Points on a hilly landscape, in no order, each with its height.
From any point a ball takes the steepest step (drop divided by distance) to one of its 6 nearest points. It stops when none of these is lower. Distance is the straight distance between rows; heights are no part of it.
(1019) height 121: [ 12   8  -4   7 -11  -7   5  -3  12   8  -6   3  -5   6  -1   1 -28   5
  -4 -12   2   0  -6   5  -6  -1  21  -3  31]
(1137) height 700: [  0   9 -30  -2  17   9  -4   3  12  18   6 -16 -13  -4  -8  16  19 -12
   0   7  -3  14  -6   8 -17 -10  -1  -1 -14]
(1483) height 609: [ 17  23 -30  15  -5 -17  12  28  -1   5  14  -6   9  -5  27 -14 -14   4
  19 -25 -17   1  -4   1 -11  15  10 -11   6]
(357) height 362: [  9  17 -22   8   8  -5  12  15   2   5   7  -6  -1   3  -1   6   3  11
   1 -12   7   4  -1   3  -5  12   2  10   0]
(686) height 351: [  2  22   5   7   5  -6  12   5   7  -3  -6 -15  -5  15 -19  18  -6  15
  -7  10  19   1   6  -3 -13  -2   2  18   5]
(459) height 690: [ -1   8 -10 -10   3   1  -9 -10   8  10   1   1 -12  11  -7   9  10 -15
   9  16  -3   5   1   1   2   0   6  -5   0]
(194) height 348: [ -3 -11  24 -17  -3   2  -1 -19   1  -7 -10   6   4  15 -21   7  -5   7
  -2  18  13  -3  10  -4   6 -16   6   9  14]
(918) height 491: [ -3  -8   0 -22  -7  16 -15 -20   8   3  -2  16  -1  -5   7  -6  10  -9
   1  -6  -8   3  -9   0  10 -12   1 -11   6]
(533) height 382: [  8  16  -3   9   3 -11  12  10   7   5 -11 -21  -2 -14   0  -2 -13   7
  -1 -10  -4   1   2   6  -8   1   0   9   2]
(1129) height 499: [  7  20 -18   9  -6 -11   6  10   5   5   5  -3  -2  -5  15   2  -7   8
   8 -21  -6   1   0   4  -1   6  15  -8  17]
(989) height 261: [ -6 -18  21  -4 -16  -5   0   2  -6 -17   2  14  22   8   1  -2  -9   1
   9  -1  14  -2  -3 -10   2   1   1  -7  14]
(691) height 119: [ -2 -24  10  13 -23  -6  -1   1  -9 -14  12  24   3  -7  15 -24 -33  -1
   8 -21   1  -4  -7  -3   2   5  13 -30  29]
(630) height 492: [  1   4  -8 -14 -12  -2 -26 -21   6  21   5  19 -24  14   6   9   2 -26
  -9  -4  -9  18 -15   7   5   1  12 -16  13]
(1694) height 446: [  5  11 -37   5   8  -4   2  10  -1   5  16  -8  -7 -13  15   9  15  -4
   7 -11 -11  15 -16  -9  -2  16   1  -8 -16]
(864) height 481: [  6  -2   0  -3   0   0  -6 -11  15  14 -13  -3 -13  -7  -3   3 -10   6
  -9  -4   3   3   1   8   2 -16   8   3   5]
(1566) height 345: [ -7  -4  30   9 -14  -3   9  17 -13 -16   4   5  20  15  -3  -4 -13   4
   8  -5   3 -11   3 -12  -9  11  -6   3  18]
(1429) height 415: [ -6  11 -19   8 -16  -3   8  13  -6  -8  21  13  10   4  30  -9  10   1
  16 -14  -1  10  -5 -11   5  22   2 -12  -3]
(1398) height 322: [  5   2 -21   5  -3   6   2  -1   2  -5   8  10   3 -14  32   1  15  -2
   6 -18  -9  11  -9  -7   5  10  -1 -14  -8]
(179) height 332: [  4  12  17  10   4  -3  12   8   8  -3  -9 -16   3   7 -20  10 -20   7
 -10   3  14  -6   5   1  -9 -10   9  22  15]
(385) height 442: [  2  11 -16   6 -15  -1   2  -3   4 -10  16  15   0  24  20   2   3  -4
  11  -7   3  15  -9  -7   1  11  16  -8  15]
(1629) height 745: [  7   0  13 -16 -20   3 -20  -5   2  11  10  30 -29  25 -17  14  11 -15
 -16  10  -2  10 -12   5  -1   5   6  -1   1]
(1542) height 636: [  2  -2   1  12  -1 -17   0  18 -16  -8   3  -3   6 -14  17 -36 -17  10
   6 -19  -2 -11   8   7  -3   1 -10 -16  -6]
(1609) height 396: [  0   7 -34 -10  12   4 -11  -6  12  26   8   2 -18 -12  12  10  14 -13
   6  -2 -19  17 -16   6  -6  -5   5 -16 -13]
(119) height 542: [ -2  10   0  -8 -12  -4  -8 -14   0   4   8  20 -11  25  -3  10   9 -15
   4   7   1  13  -4  -7  -3   1   9  -8  15]
(1745) height 214: [  4   6   4  17  14  -3  19  15  -8  -3 -12 -27   7   0 -15   2   0  16
  -5   4   8  -6  10   0  -6   1 -15  28 -16]
(844) height 523: [ -6  -9  24 -19  11  15 -11 -22   4  19 -19   1 -23   7 -40   8   0   0
 -12  23   7   5  -6   5   4 -21   0  15  -1]
(315) height 522: [ -2 -19 -12 -11 -11   5 -13 -15  12  -1   6  19   5 -19  30 -15  16 -10
   5 -19 -15   1  -7   1  11  -6   3 -21   1]
(1533) height 338: [  3   2  27   6 -11  -4  13  13 -11 -15  -5   0  12  24 -22   4 -24   2
 -11   8   9  -6  -5  -2 -13  -7  23  16  30]
(1707) height 191: [ -9 -19  35   8  -6   7   9  12 -20 -27  -5   5  23   4 -15  -7 -24   1
   3  12  12 -25   6 -12 -10  -2  -9  13  19]
(1711) height 218: [  2 -16  12   9  16  -9   1   4   1  -5 -22 -19   5 -24 -11  -7  -7   8
 -14   6   1 -26  16  10   1 -12 -11   1 -19]
(1642) height 732: [  4  -3  30 -19  -7   7 -13 -22 -12   8   0  23 -23  26 -34  16  -1 -11
 -11  19   1   1   0   6   3  -2   1  14   6]
(705) height 361: [ -2 -12  32 -24   1  22  -3 -19  -6   3 -13  20  -4   5 -28   7   6  -2
 -10  21   1   3  15  -4  12 -14 -11  16   6]
(1124) height 424: [ -9  -3   2   1 -13   2  -4  -3   0 -16   2  21  10   9  17  -7   8   6
   8 -10   2   6   1  -5  11   4  10  -8   8]
(865) height 388: [  3   1 -24 -15  11   8 -21 -21  17  27  -2  10 -33 -10   8   8  10 -15
  -8   0 -21   9 -16   9   6 -10  16 -13  -6]
(1179) height 373: [ 12  10 -13   3  -4  -9   1  -4  16  10  -2   1  -7  -7   1  -3 -21  -1
   2 -15   9  12 -14  10  -4   2  30 -11  26]
(790) height 263: [-18  -3   8 -11  15  17 -18  -9 -13  -3  15   4   6  13  -3  11  26 -22
   2  26  -6  -1   5  -9  14  11 -29  14 -15]
(1017) height 244: [ -1   1  -2  -9  -6   3  -5  -9   5   1  -4   8  -9  18  -6   9  -5   0
  -5   8  10  11   3  -8   3 -10   9   0  12]
(1126) height 279: [-10   5  -9  -8  12   7  -8  -7   0  -9  22   4   3   4  18  10  24 -11
   4  12  -7   4  -2  -8  11  19 -15   2 -25]
(1313) height 390: [  4   7 -11  11 -26  -5   8   3   9  -3   6  10  -2   5  12  -4 -18   2
   6 -22   1   7 -14  13   0   7  29  -7  31]
(1256) height 227: [ -8 -11 -20  -7  18  12  -4   5   1  -8  22   4   7  -6  21   0  27  -3
   3   3 -15   7  -7  -9  16  14 -17   1 -26]
(685) height 527: [ -8   5   6  -4  14  11  -3   3   4   5   5 -12 -10  13 -10  12  20 -11
   4  25   3  -1   2  -5 -10   0 -15  11 -26]
(1608) height 375: [ -3  -1 -41   1  16   0 -10   8   6  15  10  -7 -16 -11  24  16  20 -13
   5  -8 -22  19 -19   4   1   5 -12 -12 -19]
(1306) height 354: [ -4  12 -19  -4   3  -1 -13  -8   0   1  24   7  -8  16  18   7  27 -21
   9  10  -8  16 -11  -8   2   5  -8  -3 -16]
(1336) height 473: [  4 -15   2   4 -11  -9  -7  -1 -11   1   2   2  -6 -22  19 -31 -25  11
  -2 -21  -5 -11   7   4   3 -17  -1 -33   0]
(1318) height 346: [-11 -23  10   8  -9  -7  -5   0  -3  -8   7  20   1 -17  12 -26 -21   5
   4 -15   4  -8   2  -6   6  -5   2 -28   9]
(116) height 312: [  8   9 -13   5  14   1   8   2  -2  -3   4 -11  -2   3  -1   7  17   2
   5  10  13   8   0  -1   0   8  -4   6 -17]
(1739) height 391: [ -7  -9   6 -15  18  21  -4 -18  13   6 -15 -12 -15 -13 -24  12   5  -2
 -14  21  -7  -3   5  11   4 -14  -1  11 -22]
(353) height 347: [ -8   0   7  -3  14   6   5   4  -6 -14   3  -9  20   7  -2   4  14  13
  -2  20   9  -4  13  -8   6  15 -26  15 -17]
(716) height 477: [ -1   6  15   5 -13  -1  15   5  -8 -18   6   8   9  21  -8   0 -13  13
   7   1   6   0   1  -1 -12   1  16  14  27]
(1294) height 248: [  5   3   5   5 -24 -12   4   1   5 -17  -2  15   2  10  -8  12 -24   6
  -2   0  -1   5  -5   8  -2  -4  30  -4  39]
(1493) height 298: [ -6  -7 -24  -6  16   7 -10  -9  11   7   0   2  -8 -28  16   3  22  -8
   1  -8 -31  21  -8  -2  14  -6  -2 -15 -27]
(1756) height 510: [  8   4 -20 -13 -10  -5 -14 -22  12  11  -2  16 -11  -1  16   4  -6  -1
   2 -15   0  11 -16   8   3  -7  25 -18  16]
(980) height 265: [  1  10  -3  13  15   3  10  18  -1  -5  -7 -22   2  -3  -3   5  -7  11
  -3   0   8  -2   3  -2 -11  10  -2  17  -8]
(488) height 431: [ -6  -5  -2   2 -24  -4  -2  -5   3 -15  18  33  20   1  28 -13   3  -4
  15 -16  -7   3  -5 -10  11   9   6 -15  12]
(416) height 459: [-12  -3  -6 -10   5   9 -22 -20   5   1   9  21  -5  -5  19  -2  22 -12
  -2   8 -16  15  -2   0  11  -4  -4 -16  -5]
(1069) height 335: [ -2  13  21   8  -3   0  22  24  -7 -21  -8  -5  13  19 -16   4 -16  18
   2   6  11  -9  -2  -3  -9   1  -2  20  21]
(1433) height 435: [  5  16   5  10  -1 -10   6   1  16  -1 -10  -4  -7  15 -11  10 -12   8
 -11  -3   8   1   2   0 -11  -5  18  10  12]
(617) height 488: [ -2 -11   2   8 -16  -3  -1  -3  11   1  -4   8   1 -14  12 -14 -16   7
   4 -16   2  -4   3   6   6 -10  14  -9  15]
(715) height 504: [  1   4  -7  14  -8  -6   9   5   0   5  -2  -5  -1  -7   9  -8  -6   3
   0 -21   3  -5  -2   9  -1   2   4   2   3]
(1114) height 254: [  1 -14  13  -6   3   7  -4  -9  10   0 -13   0   3   0  -2  -3  -3   1
 -12   2   8 -12  11   9   0  -8  -2  -1   3]
(594) height 416: [ -1  -6   2  -8 -10   9  -1 -13   6   0  -6   8  -2   3   0   1  -2  -4
   3  -2   5   5   2  -8   2  -7   3  -6   8]
(1081) height 450: [ -2  -3   4   3 -23  -9   3  10   1 -18   6  17   1  12   4  -2 -22   2
   8  -7   7   2  -5   8  -3  -2  23   2  28]
(341) height 281: [-18 -28  33   7   7  -2   0  -1 -10  -6 -10   3   7 -11 -18 -17 -25   6
 -14  -4  12 -25  12  -3   5 -12  -5  -4   4]
(1374) height 253: [ -2  -9  35   9   2  -9   7   6  -2  -7 -10  -9   9   1 -19  -6 -28   4
 -12   1  15 -16  14   0  -8 -14  -9   8   7]
(1096) height 193: [  4  -8  12  13  10  -7   6  15 -23   0  -8 -19  18 -14  -5 -13  -5  11
  -4   2  -2 -29  20  -1  -1   5 -23  13 -30]
(565) height 370: [ -2   2 -19   1 -11   3  -1  -7   7  -7  15  19   6   1  27  -5  10 -11
  12 -12  -4   9  -4  -9  15  10   2 -17   2]
(588) height 164: [  5 -14  10  11  18   1  13   5  -6  -3 -17 -25  10 -19 -13  -1   2  15
  -8  -1   8 -18  15   4  -1  -2 -21  19 -31]
(1168) height 321: [ -7 -21  18 -19   4  12  -7 -16   3   2 -16   2   9 -16 -20  -2   2  -2
  -2  12   2 -17  17   1   3 -17 -13   5  -5]
(1674) height 501: [  1 -13  -1 -20   3  13 -17 -29  18  13  -2   8 -17 -26  -3   6   5  -5
  -6   6 -27   7  -1  10  10 -19   2 -11  -5]
(241) height 419: [-11  -3  18 -20   5  16  -4 -12  -3   4   1  -2  -7  12 -21   9  18  -9
   0  31   3  -1  10  -6   0  -2 -11  15 -12]
(1697) height 744: [ -7  20  -4  -1  -6  -4  -3  -4  -5   3  13   2   0  32  -6  20  26 -24
   9  24   8   5  -2  -6   1  11 -19  12 -16]
(1113) height 453: [ -4   0 -12 -21  -9   1 -25 -27   5  19   8  32 -14   3  21  -5  12 -18
  -2  -3 -24  15 -21   6  19  -4  11 -16   9]
(1340) height 752: [  1  18 -13 -11  12   0  -5   0   6   7   7  -8  -8  19 -10  21  28 -21
   8  17  -2   5  -8   8 -10   9 -12  12 -16]
(835) height 443: [ 15   6 -20  -1  -2 -13   7  -2  13  18  -7  -6  -6 -15   7   1 -13   4
  -6 -24   2  -1 -13  11  -7  -6  28  -9  16]
(371) height 80: [  4 -18  -2   1  29   8   2  -7  -2   1  -8 -22   7 -15 -16   6  13  10
 -10  11  -6  -1  11   5  -2   0 -16  14 -23]
(35) height 460: [ -2   3  -9 -11 -16  -3 -13 -16  -2  -4  12  29  -4  17  13   1  10 -15
   5   5 -11  13 -12  -9   8   2  11 -16   7]
(1484) height 545: [  8 -14   6 -19   4  12  -8 -24  10  18 -16 -12 -10  -5 -17   5  -4  -7
 -10   3   7   2   2   9   5 -18   9   7   3]
(173) height 512: [ 11   1  -2  13  -4 -12   1  13  13   9 -15 -13  -6 -11   0 -14 -30   6
 -10 -20  -3  -9   1   6 -10  -8  14 -10  12]
(224) height 393: [ -2  24   6   7 -11  -7  21  19 -11 -13  13  -4   5  28  -3   9 -12  12
   7   6   8   6 -12  -4  -9  18  12  17  20]
(206) height 232: [ -2  -9  29  16   1  -7  10  19 -14 -13  -3 -15  21   0 -17 -14 -23  10
  -3   5   9 -27  13  -3  -7   2 -17  20   5]
(737) height 330: [ 13   7  -3  20   1  -8   9  28 -23   0  -5 -22  16  -3  12 -16 -15  16
   8  -6  -1 -11  10   0   0   8 -15   1 -11]
(1023) height 484: [ -1 -16 -11 -15   0   8 -13 -24   7  18  -4  11 -14 -23  13   2  12 -11
  -1  -1 -17  12   0   8  11 -18   8 -19  -2]
(710) height 311: [ -1 -11  17   3   3   7   3   2  -4 -14   2   4  21  -2   1  -4   7  11
   1   1   8 -16   9  -8   4   9 -23  15  -4]
(647) height 267: [  1  -8  19  19   1  -4  -2  11 -13  -3 -11 -25  -6 -24  -8 -29 -29  12
  -7  -7   1 -25  16   3  -7 -19   7 -15   4]
(627) height 364: [  2 -13 -14   8  -1  -6  -2   0   4   6   0  11  -5 -36  25 -20  -9  -1
  -1 -28  -5  -1 -14   3   6  -1  -3 -33  -7]
(1676) height 219: [  4  -8  -5  14   5  -2   8  14 -10  -7  -6 -10  13 -18  13  -6  13  10
   6 -10  -6  -2   2   2   1  16 -21   4 -22]
(5) height 374: [  6  12   2  13  -6   3  10  18 -18 -10   6   0  22   4  16 -10   1  20
  11  -2  -2  -9   5  -4   3  17 -13  13  -2]
(461) height 372: [  5   5  17   3  -6  -9   7  10  11   1 -15  -7  -6  -4 -10  -4 -35   8
 -14  -2  10  -9   0  11  -9 -10  18   2  20]
(247) height 444: [ 10  14 -11  20   5 -24   1  26 -11   1  -5 -22   6 -18   9 -14 -24   5
  10 -12  -9 -17  11   9 -15  -5  -5  -3  -4]
(1432) height 505: [  3  20 -36   5 -14  -9  -2  -4   2   4   9   8 -10  15  14   4   5   0
   4 -11   3  15  -9  -7  -3  15  18 -18  18]
(388) height 207: [  2 -16 -23   5  13  -2  -1  10  -7  -1  -2 -12  13 -32  17  -2  17   6
  -2 -13 -18  -2  -2  -5   2  10 -15   2 -31]
(1120) height 439: [  2  -7   2  11 -28  -9   7  11  -6 -13  15  18  10   9  15 -10 -26  -2
  10 -18  -6   3 -12   5  -2   9  17  -8  32]
(187) height 423: [-13   4   5 -10  -9  -1 -19 -18  -7   8  19  24 -17  16  11   5  26 -25
  -2   7 -18   7 -18  -7  12   4  -3  -5   0]
(664) height 251: [ 16  25   3  17   4  -6  24  25  -2  -2 -10 -30   6   8  -9   1 -13  21
  -2   5   3  -6  12   2 -14   9   0  21   8]
(1548) height 482: [-10 -10  17  12  -9   1   4  12  -8 -14   8   5  10  -3   4 -15 -15   0
   2  -2   1 -13   5 -10  -3  10  -5  -2   8]
(921) height 339: [ -2 -12  18   2  -8  -5   2  -5   2  -7  -2  14   5   0  -6 -10 -23  -1
  -5  -7   6 -11   0   0  -4  -8   9 -12  17]
(1018) height 466: [ 11 -11   3   8 -16  -9  -5  10  -9  -3   7   7  -1 -19  20 -35 -26   3
   6 -27  -7  -5  -4   1  10   2   7 -24  13]
(342) height 648: [  7   5 -13  -8   2  -7   2 -14  17  14 -17  -7 -12 -18  -4   7  -9   7
  -8  -7   4   3   1   5  -7 -16  21  -9  12]
(692) height 458: [ -4  14   4   9  -2   1  13   7  -3 -15   9  -3   1  21  -4   4  -2  13
   6  13  15   3   4 -10  -2  11  -2  11   0]
(907) height 511: [ -3  15 -10  -7 -11  -3 -14 -12   6  15  11  15 -21  16   4  15  16 -26
   3   5 -16  12 -19   5   1  11   7  -7  -3]
(1250) height 447: [ -9  11   8  -3   9   4   5   2  -7 -10   6  -4   4  27 -14   3  12   0
   8  15  24   6   3  -3  -5  10   0  13   0]
(136) height 454: [ 11   7 -24  11   0 -12   4  22 -14   1   1  -9  13 -21  16 -20  -9   9
   8 -17  -7 -12   4   4   0   7  -7 -18 -10]
(433) height 220: [-16 -13   4 -15  10  14  -9  -4  -8  -6   5   8  10   0   6  -1  26  -9
   0   8 -10   2   9  -4  14  -1 -16   4 -10]
(1142) height 452: [  3  -3 -23 -19  -7   2 -24 -30  14  26   3  17 -30  -7   9   3   9 -16
  -8  -2 -25  17 -20  14  13  -7  18 -19   4]
(158) height 467: [ -2   3   1  -2  12   3   0  -7   3   6  -1  -5  -5   6 -10   9   8 -11
  -1  15   7   8   7  -6   2  -1  -7  -3  -8]
(1671) height 299: [ -2   3  24  14   7 -12  11   5   3   3 -19 -20   1  -5 -15  -6 -27   0
 -13  -4   8 -15  -1  11 -11 -17   3   6  14]
(272) height 421: [  9   1 -22  -4   3  -3  -5  -9  14  14   1   5 -11 -14  11   4   6   1
   2 -14  -6  11 -14   1   5  -2  13 -14   9]
(1182) height 249: [ -1  -4  13  16   0  -4  10  17 -11 -14  -8  -5  15 -12  -2 -15 -11  11
  -5  -2   5 -24  15   6  -3   9 -26  11  -8]
(671) height 544: [ -2   4  12 -13   3   6  -5  -6  -8   5 -10  -4  -6  18 -24  13   8 -14
   1  17  12   2  12   1  -2 -16  -4  13  -8]
(1534) height 414: [ -1   2  -4   4  -6   3   3  -1  -2 -13  17  16   6  15  19   2   8   2
   7  -5  10   1  -6 -18   6  12  -2   4   2]
(759) height 357: [ -2   1   0   1   6   2   4   1   2 -13   0  -6   8   2  -4   7   5  12
  -1   3   8  -1  10  -9  -4  10 -14  12 -12]
(75) height 513: [ -4  14 -33  -5   7  -8 -13  -2  16  19   7  -8 -17   4   8  23  23 -26
   5   1  -7  12 -23   3 -10  -4   4  -3 -14]
(1428) height 514: [ 16  17 -15  13  -9  -6  11  30  -4   1  -2  -9   5  -7  12  -9 -11   7
  12 -15  -8   4  -2   6 -10  11   2   2   5]
(153) height 168: [  9  -1 -10   5  28   4  10   3  -3   6  -5 -32  -1 -12  -9  15  17  12
  -5  10   3   9   9  -1  -1  -2 -15  12 -29]
(988) height 376: [  0 -13  11   1   1   2  -1  -2   4  -8  -9   5   2 -16   9  -5  -4   2
   0  -6   2  -1   6   0   1  -9  -3  -4   5]
(22) height 342: [-13 -17  22 -21  16  20  -4 -18  -9   4  -4   6  -5   2 -22   1  19  -3
 -14  27  -2 -11  19  -4  11  -4 -16  17  -5]
(263) height 489: [  3  15  -4   3 -11  -6   8   6   2  -9   4   3   3  15   5   2  -8   6
   8  -3   5  11   3   0   0  11  15   1  23]
(249) height 462: [  3  12   0  -5  23   7  12  -3   0   5  -2 -18  -8  10 -24  20  12  -2
  -4  24  17   3   4   6  -6   1  -7  22 -20]
(678) height 728: [  5   6   6 -11 -10  -6  -5 -15  -6   5   9  12 -11  35 -20   7  -3  -6
  -3  17  13   9  -1  -1  -6  -7   6   5   3]
(444) height 196: [ -1  -4  -1 -12  22  10  -8  -7   3   8  -5  -6  -8 -10 -13  11  17  -3
  -4  16 -11   4   3   2   6  -5  -9   3 -27]
(885) height 260: [ -9  -9  29  -1  -2   3  10   0  -3 -17  -8   3  16  16 -14   2  -6   6
   3   2  16 -10  15  -6  -1  -7  -6  13   9]
(72) height 437: [  1  19 -29  -3   0  -7 -10  -2   3   3  14   3 -11  14  10  16  15 -20
  10   0  -2  16 -20  -6   1  12   5  -9  -9]
(1385) height 451: [  9  23 -28   4  13  -6  14  11   1  10  -2 -13  -9  -9  -3   5   8   7
   1 -19  -4  10  -7   1  -7   0  10  -4   5]
(1431) height 283: [ 13  24   5  13   9 -12  14  20   8  -4 -22 -34  -2  -7 -19  -4 -14  10
 -12   1   7  -8   7  10 -12 -10   2  22   3]
(389) height 300: [-12  -3   8 -15   2   7   1 -12 -12  -8   5  11  11  19 -13  -6  18  -1
   6  20   5   4  12 -17   6   4 -13   7  -2]
(875) height 301: [  8 -14 -23  11  -5  -9   0  18  -9   5   3   0   6 -27  24 -11   5   7
   2 -26 -15  -6  -5   6   6  -6 -12 -20 -18]
(1203) height 389: [ -3  -9 -16   0  -6   1   3  -2   0 -10   9  20  15  -7  31  -9  20   3
  11  -7  -7   3  -2  -6  11  10  -8  -7  -3]
(788) height 409: [ -4   0  12   7  -7  -7  11   9  -3  -6  -4   0  12   1  -4  -7 -20   2
  -4  -4  -1  -6   1  -3 -11   4   4   3  15]
(447) height 270: [ -6  -8 -27  -2   8   6 -13  -4   6  -1   6   7   8 -25  32  -1  24  -1
   4  -8 -22  17 -10 -12  10   3  -9 -19 -18]
(244) height 306: [ -6 -17  19  -1   4   2   5   1  -3  -5  -7  -2  15  -7 -13  -5  -1  14
  -5   1  11 -13  19  -1  -3   2 -15  17 -10]
(125) height 543: [  5   5  16  -8   0   3  -3 -19   2   0 -11  -3 -17  27 -29  15  -3  -2
  -5  19  16  11   1   1 -10 -13  14   8  16]
(1618) height 621: [ -4  14   3  -3   0   4   5   4   0   6   7 -10  -3  33 -23  20  19 -18
   4  26  10  -5   7   0 -10   7 -13  22 -14]
(101) height 656: [  9   4  -5   5  -9  -9   4  13  -2  13   4   2  -8 -19  16 -21 -28  -1
   1 -27  -5  -9  -8   6  -2  -1  19 -33  23]
(820) height 340: [  2 -20  -2   1   0   0  -1  -5   4   4 -13   1   0 -24  15  -7   6   0
  -6 -14  -3  -1  -1   4   1  -9  -7 -15 -14]
(903) height 474: [ -3  11   2  11 -15  -2  14  13 -10 -20   5   0  13  13   7  -1  -7  10
  13 -10   8  10  -1  -1  -7  21   9   7  21]
(734) height 302: [  1   3 -12   8  10   6   5  -3  -1 -10   8   3  14   1  23   0  29   0
  10  -4  -3  12  -1 -13   7  14 -12  -1 -18]
(1692) height 654: [  1   6  -9 -15   3   3 -16 -11  10  27  -3   1 -30   0  -7   9   6 -12
  -5  13  -2  14 -15  10  -7 -10  14 -11   4]
(649) height 337: [  9   4  -5   0  27   4   5   1  10  15  -4 -35 -10   3 -27  31  10  -5
  -3  19   6   7  -2   7 -14  -3  -4  14 -29]
(1459) height 483: [ -4 -17  13 -17 -22   6  -8 -15   4 -13  12  33  20   3  18  -7  -5  -5
   9  -8  -2  -4  -1 -10  15  -5   6 -15  13]
(518) height 284: [ -2 -25   2   0   3  11  -3  -8  13   9 -12   1   6 -26  -2  -9   3   5
  -8  -4  -6  -9  12   8   5  -9 -11  -2 -16]
(1080) height 56: [  0   7 -24 -11  -2   4 -12 -16  16  27   6  -2 -29   1  -1  18   4 -12
  -1  -2  -4  12 -13   1   0  -5  10 -14  -6]
(304) height 408: [  5   1 -25   9   1  -8   7  17  -4   6  -3  -6  -1 -22  14  -9   6   2
   0 -30 -15  11 -13   2  -2   3  -2  -6  -9]
(159) height 280: [ 12  22 -17  11  18  -2  19  21   0   1  -8 -22  -4   0 -11  10   1  11
  -3  -3   9   2   5   7  -9   5  -1  16  -5]
(821) height 223: [ -5 -16  30   3  -7   0  -6   5  -1  -9 -10  10  14   2 -21   5 -30   3
  -1   8  12 -16   7   0  -3 -15   7  10  15]
(1265) height 285: [ -1 -20  18   9   5   0  -1   4  -8  -2  -6  -5   5 -15   3 -21 -15   7
  -8  -3   9 -21   4  -3   1 -13  -9  -4  -6]
(1509) height 236: [  7  -2   9   7  10  -2   6  18  -6  -4 -11 -21   7 -13  -5  -5  -1  14
 -10  -3   6 -17   9   0  -5   0 -19   9 -13]
(590) height 307: [  6 -11 -19   2   2   2   0   7   7  -1   4  11   3 -36  25  -3  11  -1
   4 -21 -13  10 -11   2   7   0  -2 -18 -10]
(307) height 282: [  0  27  11  16   6  -2  25  15 -10  -8  -2 -23   5  25 -16  10 -12  19
  -7  17  16  -5   1  -4 -13   9   3  29   3]
(1388) height 647: [  0  15  -8  -5  14  -4   2  -8  10  19  -8 -18 -14  10 -15  20   9 -12
  -2  12  18   3   2   7  -5  -1   5   7  -6]
(12) height 378: [ -7  -9   9 -14   7  10  -7 -11  -4   1  -2  -1   2   8 -21   1  15  -2
  -6  18   6  -1  10   1   2  -4  -3  13  -1]
(753) height 716: [  2   8  18 -12  -1  -2  -6  -9  -4   6   0  -5  -8  30 -26  16  20 -17
   0  28   6   6   5   6  -4   5  -9  12  -7]
(485) height 581: [  5   8  -3  10 -24  -8  15  18  -6  -8  12   4  17   5  28 -24 -10   3
  24 -18 -14  -6  -6  -4   1  17   1  -7   8]
(1213) height 166: [ -9 -14  -4  -3  22  18  -7  -9   3   2   1  -6   4 -18  -4   3  23   5
  -6  12 -24  -3   1  -5  14  -3 -20  -2 -30]
(1320) height 418: [ -6   3   9  -6  22  14  -3   8  -5   2   2 -20   0  11 -21  14  27  -4
  -1  31   8   1  12  -2   2   8 -18  18 -32]
(383) height 377: [  1  -6  18  -5   7   3  -5 -14   4   7 -19  -9   0  -3 -24   5  -9   0
 -11  15  12  -2   7   9   0 -16   3   7   6]
(787) height 247: [ -3 -13  -3  -5   6   7  -6  -7   1   2  -8  -6  11 -15   7  -3  10  10
  -7  -2   1  -3   5   5   4  -8 -12   0 -13]
(722) height 349: [-15 -12  25 -22   9  21 -14 -26  -2   6  -6   9  -6  -6 -11  -3  19  -1
  -8  13 -15  -5   5   2  12  -7  -9   3   1]
(1135) height 468: [ -4  27 -13   9 -12  -7  11   2   1  -5  11   2  -4  31   1  15   2  -3
   2   3  17   8  -4  -4  -8  20  22  -2  12]
(639) height 148: [  2 -18  -3   9  11   0   2   6 -17  -3 -11 -21  15 -25 -11   2  14  17
 -12  -1  -9 -10   8   1   8  11 -22  20 -32]
(727) height 461: [-12   8  21  -6   8   6   3   0  -3 -12   5  -3   8  30 -20  11   5  -1
  -1  27  14  -5   9 -12  -5   2  -5  17  -2]
(1449) height 620: [ -1  -1  -3  13 -14  -3   1  13  -2  -9   9   8  11 -14  22 -20  -4   1
  12 -24  -5  -7   1   1  -2  12  -4 -14  -1]
(1305) height 252: [ -4 -14  27   4 -10  -1   1  11 -12 -14  -7   3  14  -3  -8  -6 -34   4
 -14  -1   9 -14   4  -1  -5  -8  13   2  25]
(628) height 537: [-10  -4  13 -23   1   8 -17 -15   0   8   6  11 -22  14 -19   7  19 -16
  -3  19  -7   7  -4   1   8  -2  -6   6 -10]
(1048) height 605: [  1   1 -12 -11  -5  -3  -6 -18  13  12  -4   5 -11   4   5   7  -6   1
   3  11   0   6 -10   3   3  -8  21 -16  11]
(923) height 430: [ -8 -18  12   6 -26  -3   0   9 -16 -22  14  19  12  -7  18 -35 -25   1
  11 -16   0  -7   2 -14   8   3   8 -20  15]
(218) height 262: [  7   8  15  12   4  -6  11  23  -9  -7 -12 -23  13  -3  -9 -12 -22  12
  -2   3   0 -22  11  -2  -8   2 -10  16   3]
(615) height 184: [  3   3  -1   0  -7   4   4   0   0  -3   6  -2   0   7   8   2   9   3
   5 -10   4   5   1  -6   4   5  -2  -1   2]

Call two points neighbours if one is among the 6 nearest of the other. Go from one point of each pair to the other, from neighbour to neighbour, staying as low as possible. Name the highest point that can't be avoided.
(1080) / (371) | (1609)
(1707) / (691) | (921)
(1017) / (691) | (194)
(1019) / (1017) | (461)

For each start below, name the point where the ball stops.
(1483) | (371)
(385) | (371)
(1135) | (371)
(35) | (371)
